Each row is a point on a tangle of strands that fork and nearly touch. The rows are in no order.
(in the rows, 128 means zero)
Two points are linked if the straight distance between their rows is under 84.4. Some points are linked to none.
q958: [ 77 166 151 151  87 118 152 134 167 136 102 105 166 179 118 134  65 112
 157 153 101 171 151]
q659: [100 118 142 138 104 119 159 116 133 132 134  79 180 169 135 143  77 105
 157 170  99 133 116]
q242: [ 92 108 129 153  65 192 176  74 160 121 103 144 144 130 160 176 128 123
 117 123 132 147  90]
q457: [133 105 101  97 116 115 156 180 119 131 129 103 121  94 140 114 105 103
 134  72 114  95 137]
q757: [ 65 168 161 157  92 117 129 126 185 126 107 125 158 185 129 147  43 117
 143 175 119 187 159]
q115: [145 125  94 119 142 170  89 117 148 163 108 177 117  83 132 111 137 123
 111  66 174 100 155]
q635: [114 111 142 158  99 137 208  56 143 105  91 110 144 155 153 174 106 105
 114 166 110 131  98]
q443: [151 154 133 141 156  71 125 180 131  84 120 116 119 144 123 112  99 136
 112 152 120 157 151]
q554: [127  75 129 104 119  99 182 172 122 116 123  65 129 117 166 143  70 103
 132 130  98  87 108]
q853: [169 151  93  92 150 108 124 144  81 136 141 155 111  99  96 108 183 128
 135  93 120 114 128]
q484: [198 112 100 113 181  79 109 157  96  85 130 128  73  98 125 100 166 133
  81 111 128 109 132]
q148: [120 109 116 156 109 199 134  96 169 139  96 163 117  83 158 157 118 133
  99  92 171 123 125]
q605: [156  96 134 120 155  41 141 200 125  66 140  91 101 102 160 114  89 114
 111 115 105 120 129]
q108: [176 161 131 112 173  69 131 134  70  91 152 135  97 152 102 124 189 143
 107 194 108 159 129]
q325: [106  88 111 105 116  96 152 205 142 136 138  76 125  90 149 119  86 105
 144  70 118  89 146]
q143: [150 108 112 142 131 128 178 112 129 114  90 119 115 122 150 151 102 129
  86 148 115 122 127]
q273: [ 97 204 136 115 130 118  82 157 158 152 125 160 146 154  83 101 112 132
 166 119 143 175 163]
q676: [101  77 179 110 123 139  90 131  84 191 206  75 163 146 139 122 118 150
 184 127 120  56  74]
q453: [168 105 117 139 157  67 152 172 144  55 114  71  88 103 150 109  85 141
  98 129 119 117 147]
q624: [172 119 121 148 156  72 158 164 139  60  90  80  97 121 151 123  93 142
  88 157 112 134 144]
q649: [169 149 122 123 193  83  78 164 129  87 137 131 104 141 120  81 121 143
 110 140 149 129 162]
q384: [118 184 134 112 140 114  74 157 119 151 152 138 151 163  84  96 125 128
 179 128 129 157 144]
q740: [167  99  97  93 158 134 130 135  81 128 136 133 105 102 133 120 148 114
 103 114 122  71 106]
q469: [147 168 120  95 177 148  49 113 101 153 163 197 133 124  74  85 173 135
 136 120 167 138 152]
q277: [121 142 149 134 135 121 108  86 112 121 146 142 157 171 113 134 122 135
 128 196 122 154 120]
q671: [113  82 132 136 132 161 126 123 142 138 127 113 139 129 140 154  87 112
 127 132 144 109 108]
q664: [164 191 127 108 168  58 116 164  94  97 126 159  88 125  81 118 215 126
 143 132 106 177 127]
q262: [ 97  66 145 127 131 158 138 105 133 125 136 111 149 146 140 160  93 109
 141 148 134 111  86]
q840: [150 135 128 148 155  87 139 152 130  83 107 103 114 151 140 121  80 143
  96 167 123 142 151]
q786: [ 97 156 137 140 113 160  86 117 151 158 130 166 154 142 107 121 115 123
 137 127 146 151 153]
q773: [100 104 137 160  81 172 195  72 159 112 102 118 149 144 157 183 107 114
 119 141 132 139  97]
q759: [127  68 120 108 140 119 156 160 124 123 127  82 124 113 156 138  80 113
 119 120 118  80 106]
q280: [ 57 108 145 147 118 183  61 140 192 170 141 146 149 138 120 130 102 129
 154  92 171 128 165]
q779: [143 124  94 121  92 124 175 155 110 143 119  97 127  94 133 129 129 117
 127  83 104 116 123]
q195: [148  92 121  81 153 122 130 141  75 122 157 104 126 116 144 113 122 115
 129 125 110  68  89]
q181: [150 182 117 131  95  81 196 117  91 136 105 101 110 122  93 152 221 116
 139 140  71 169 125]
q615: [165 135 121 120 138  62 162 165  83  80 140 116  97 122 134 129 152 108
 116 133  76 132 115]
q725: [165 156 120 116 164  91 129 124  92 108 127 149 105 144 102 126 159 150
 104 179 120 144 137]
q973: [118 126 104 124 130 177  85 128 166 175 117 162 127  94 125 120 114 114
 131  68 160 110 168]
q275: [117 101 137 130 111 189 110  74 102 156 169 137 170 124 127 128 166 126
 152 132 148 126  78]
q208: [ 99 125 138 156  87 184 167  56 144 107 119 162 127 133 164 172 160 132
  98 148 151 145  96]
q399: [107  64 117 133 145 128 131 174 182 136  91  90 118 110 155 140  55 128
 126  97 163  87 171]
q290: [152 145 112 132 148  80 150 180 131 103 122 124 103 130 115 113 117 122
 126 118 114 143 146]
q604: [ 74 145 150 160  81 192 134  67 160  99 136 188 131 152 171 131 172 153
  95 183 180 153 110]
q631: [106  95 109 121 126 109 142 197 170 143 105 103 123 104 144 130  68 108
 143  79 141  96 172]
q322: [122 114 141 146 102 118 211  81 134 108 102  96 162 166 147 165 103 103
 125 181  82 125 107]
q660: [160 155 118 128 154 130 125 100 108 106 120 153 112 139 110 125 139 141
 112 162 130 132 125]
q327: [138 127  93 109 117 169 115 124 111 189 133 140 138  86 114 105 138 125
 145  67 129 103 130]
q54: [ 93  95 184 121 121 128  84 152  97 195 200  79 170 162 129 112 112 151
 188 129 110  83  99]
q215: [ 87 143 142 168  77 192 116  81 188  92 118 177 115 131 179 129 171 178
  83 164 190 151 112]
q908: [107  56 139 140 151 125 137 158 195 116  94  80 120 126 156 156  43 128
 125 136 150 101 143]
q967: [138 113 148 113 108  80 184 147  94  97 148  68 152 150 159 129 106 103
 145 162  79 115 105]
q304: [ 62  85 166 152 137 161  75 139 185 123 137 129 145 174 133 154  83 139
 137 148 172 142 142]
q896: [153 148 116 127 161  68 122 183 126  94 133 136  93 110 114  99 129 127
 126  85 115 135 148]
q909: [171 173 132 115 176  49 125 153  74  85 143 143  96 142  84 121 213 135
 121 171 104 170 127]
q640: [167 168 108 114 140  67 137 162 106 113 116 148  83  88 103 123 191 117
 124  80 104 156 130]
q149: [190 107  97  94 171 109 125 132  73 103 136 132  96 104 132 107 165 133
  83 127 124  88 110]
q441: [144 107 119 161 139 144 144 117 175 106  80 111 103  87 155 131  85 151
  86 118 148 109 143]
q106: [143 125 104  99 162 131  79 151 122 156 141 157 124 118 113  95 131 117
 135  82 153 112 152]
q259: [ 62 124 176 163 111 125  98 131 182 123 128 119 156 190 128 143  51 124
 135 182 144 166 160]
q543: [117  77 140 140 141 125 153 146 163 114 101  88 136 140 158 147  44 122
 126 151 135 119 129]
q957: [154 101 113 136 135 159 155 103 128 120 103 136 117 108 141 150 122 136
  94 133 136 114 106]
q928: [126 134 112 115 130 199  87  72  97 156 162 186 143 101 105 130 199 137
 125 124 153 133 102]
q646: [128 196 133 144  87 119 160 121 111 160 132 115 166 150 112 112 138 136
 170 124 104 157 129]
q296: [ 71 128 160 156  78 129 152 108 161 151 127  87 186 174 136 136  70 117
 172 158 105 149 134]
q174: [130 172 132 132 104 122 128 125  96 168 156 118 159 147 100 100 147 137
 177 120 115 143 121]
q375: [135 135 116 103 172 107  75 180 132 139 146 153 111 129 111  78 125 117
 155  82 156 107 167]
q951: [ 84 120 120 127 120 185  71 146 172 187 133 155 136 123 109 125 111 120
 149  78 155 119 160]
q287: [ 96 138 166 157 102 119 176  37 148  95 113 140 156 177 142 159 134 120
 102 203 119 174 115]
q934: [188 134 114 115 172  60 122 172 112  71 126 128  76 102 133  96 140 126
 104  97 123 121 151]
q750: [131 131 105 135  89 117 203 146 116 129 101  84 130 102 141 135 115 113
 118 105  88 120 123]
q596: [166 130  91 115 157 143 105 136 133 151 110 173 108  90 119  96 143 128
 119  72 158 112 168]
q477: [ 75 164 143 124 109 150  67 144 173 164 136 153 147 151  97 112  98 124
 163 112 150 155 171]
q562: [137  77 132 101 142 126 151 126  97 120 142  95 129 125 150 146 105 106
 127 146 122  76  80]
q619: [139 123 120 107 131 180  95  84  91 168 155 153 154 110 107 125 161 131
 138 114 133 117 104]
q999: [163 157 103 117 116  86 166 155 100 114 117 129  93 100 108 128 178 117
 113  91  91 144 136]
q64: [ 86  77 146 149 149 157  73 139 180 136 134 122 128 141 133 142  79 133
 135 129 169 119 147]
q96: [130 139 127 157 100 169 162  77 178 121  69 149  99  94 163 164 137 161
  76 129 138 147 134]
q50: [128 153 169  95 143  75  75 174  80 146 211 104 154 161 110  76 137 129
 188 132 108 112 114]
q52: [132 174 125 111 123 132 100 130 103 161 148 143 148 139  88 101 142 132
 159 130 106 155 129]
q48: [149 154 123 107 190 102  40 170 128 133 149 167 112 150  97  72 140 132
 158 104 171 127 173]
q256: [114 211 133 141  71 123 186 102 130 150  90 132 132 132 105 147 165 141
 141 138  88 177 153]
q974: [ 52  95 158 140 129 178  37 144 165 162 160 142 160 161 110 139 106 134
 163 114 151 132 155]
q122: [112 103 110 143  98 210 147  95 150 156 101 145 134  89 144 152 126 119
 116  74 157 113 108]
q666: [135 105 108 120 113 188 127 107 132 176 120 143 137  87 133 128 138 117
 129  77 140 104 117]
q573: [116 216 141 147  70 108 172 107 120 153 118 117 156 160 106 124 149 145
 169 145  87 176 142]
q309: [138 136 134 135 120  89 197  89 105  97 117  99 161 174 137 150 130 104
 125 193  75 134 113]
q627: [160 154  94  94 146 137 109 117  90 156 143 168 123 102  88 104 187 132
 130 107 132 129 124]
q260: [174 158 120 114 199  88  59 167 132  99 132 157 103 132 114  62 141 150
 140 109 166 126 182]
q56: [146 121 133 122 113  76 200 119  83  93 130  82 138 157 144 139 136 101
 125 173  64 124 110]
q588: [ 65 118 167 156 127 148  85 125 177 120 138 129 140 174 134 152  69 132
 131 173 158 158 141]
q239: [ 95 137 144 162  92 176 139  54 135 108 134 171 140 149 152 155 175 138
 110 168 163 160 104]
q751: [ 83  98 171 125 137 147  49 141 119 189 197  94 168 171 112 109 108 141
 185 133 125 105 121]
q403: [154 165 109  92 160 153  81 102  81 166 160 183 130 105  84 102 195 147
 134 120 139 123 127]
q944: [124 148 140 149 115 149 122  86 145 117 100 160 122 120 140 140 132 149
 105 152 148 158 130]
q916: [178 109 113 137 138 161 155  94 128 119  75 144  95  81 145 150 152 151
  70 121 144 110 123]
q265: [ 91  74 133 124 138 158 104 149 167 157 129 120 134 129 138 144  79 116
 142 107 148 112 135]
q697: [139 109 111 137 128 114 197 149 125 109  99  98 117 118 149 150 104 118
 105 136 102 116 122]
q374: [159 159  85 102 123 115 128 159  98 148 128 145 116  84 103 105 184 125
 140  48 119 122 133]
q802: [143 208 122 137  81  96 190 120 110 147 100 116 116 128  87 142 203 132
 134 138  92 175 146]
q772: [ 81 101 150 131 124 157  49 138 141 185 168 118 169 166 101 125 108 140
 181 119 138 117 131]
q735: [109  66 147 130 113 181 112  82  98 167 181 102 167 150 133 135 141 122
 167 128 135 104  63]
q790: [121  58 132 114 126 151 159 100 109 126 143  93 139 133 146 152  99 108
 134 147 121  73  58]
q623: [180 125 102 120 151 155 131  98 113 131  92 155  93  80 128 126 182 143
  80 118 140 108 140]
q234: [146 133 107 102 118 131 115 163 106 171 140 118 125  88 118  89 153 120
 153  49 122  93 131]
q917: [105 154 143 167  84 164 119  74 196  75  93 153 104 125 176 126 146 185
  76 176 152 160 126]
q211: [146 142 119 128 135 184  86  54  90 131 156 196 126 107 113 141 214 148
 108 157 148 132 105]
q176: [158 133 130 123 149 150 100  55  86 116 147 178 122 125 110 145 201 158
  92 184 145 136  99]
q401: [125 125 125 159  96 183 150  74 174 109  87 160 106  98 168 164 130 147
  75 116 167 121 112]
q744: [151 170 119  97 179 118  52 139 122 141 155 187 130 142  87  81 155 140
 141 117 161 131 157]
q270: [141 124 131 128 132  43 163 194 126  70 135  93  98 109 144 128  85 102
 123 117  82 136 133]
q145: [105 148 136 145 114 163 107 103 148 141 116 163 132 132 125 137 112 128
 114 135 148 149 135]
q206: [ 99  99 136 135 112 126 166 140 141 132 112  79 150 148 150 152  61 111
 148 158 107 115 129]
q720: [102  62 156 117 114 155 110 116 111 172 171  76 156 147 139 135 115 125
 171 123 125  76  68]
q977: [167 158 108 116 101  90 178 141  81 127 115 115  98 105 103 142 206 111
 116 108  83 149 117]
q34: [103 141 151 168  96 157 125  73 174  92 103 145 116 135 173 144 115 161
  98 164 154 162 130]
q182: [138  97 131 113 114  77 189 169  95  93 137  72 132 109 163 142 102  98
 121 139  73  94 102]
q724: [158 189 120 122 158  54 119 171 115 101 112 159  75 107  94 121 204 129
 126  94 107 184 143]

A fork is a point with three links, a tip a point with one. Leave the first point through the second and follow the links. Name the first fork or tip that comes.
q48; q744 -> q96
q735; q275 -> q176
q666; q327 -> q48
q206; q543 -> q623
q802; q181 -> q660
q917; q215 -> q562
q290; q443 -> q270
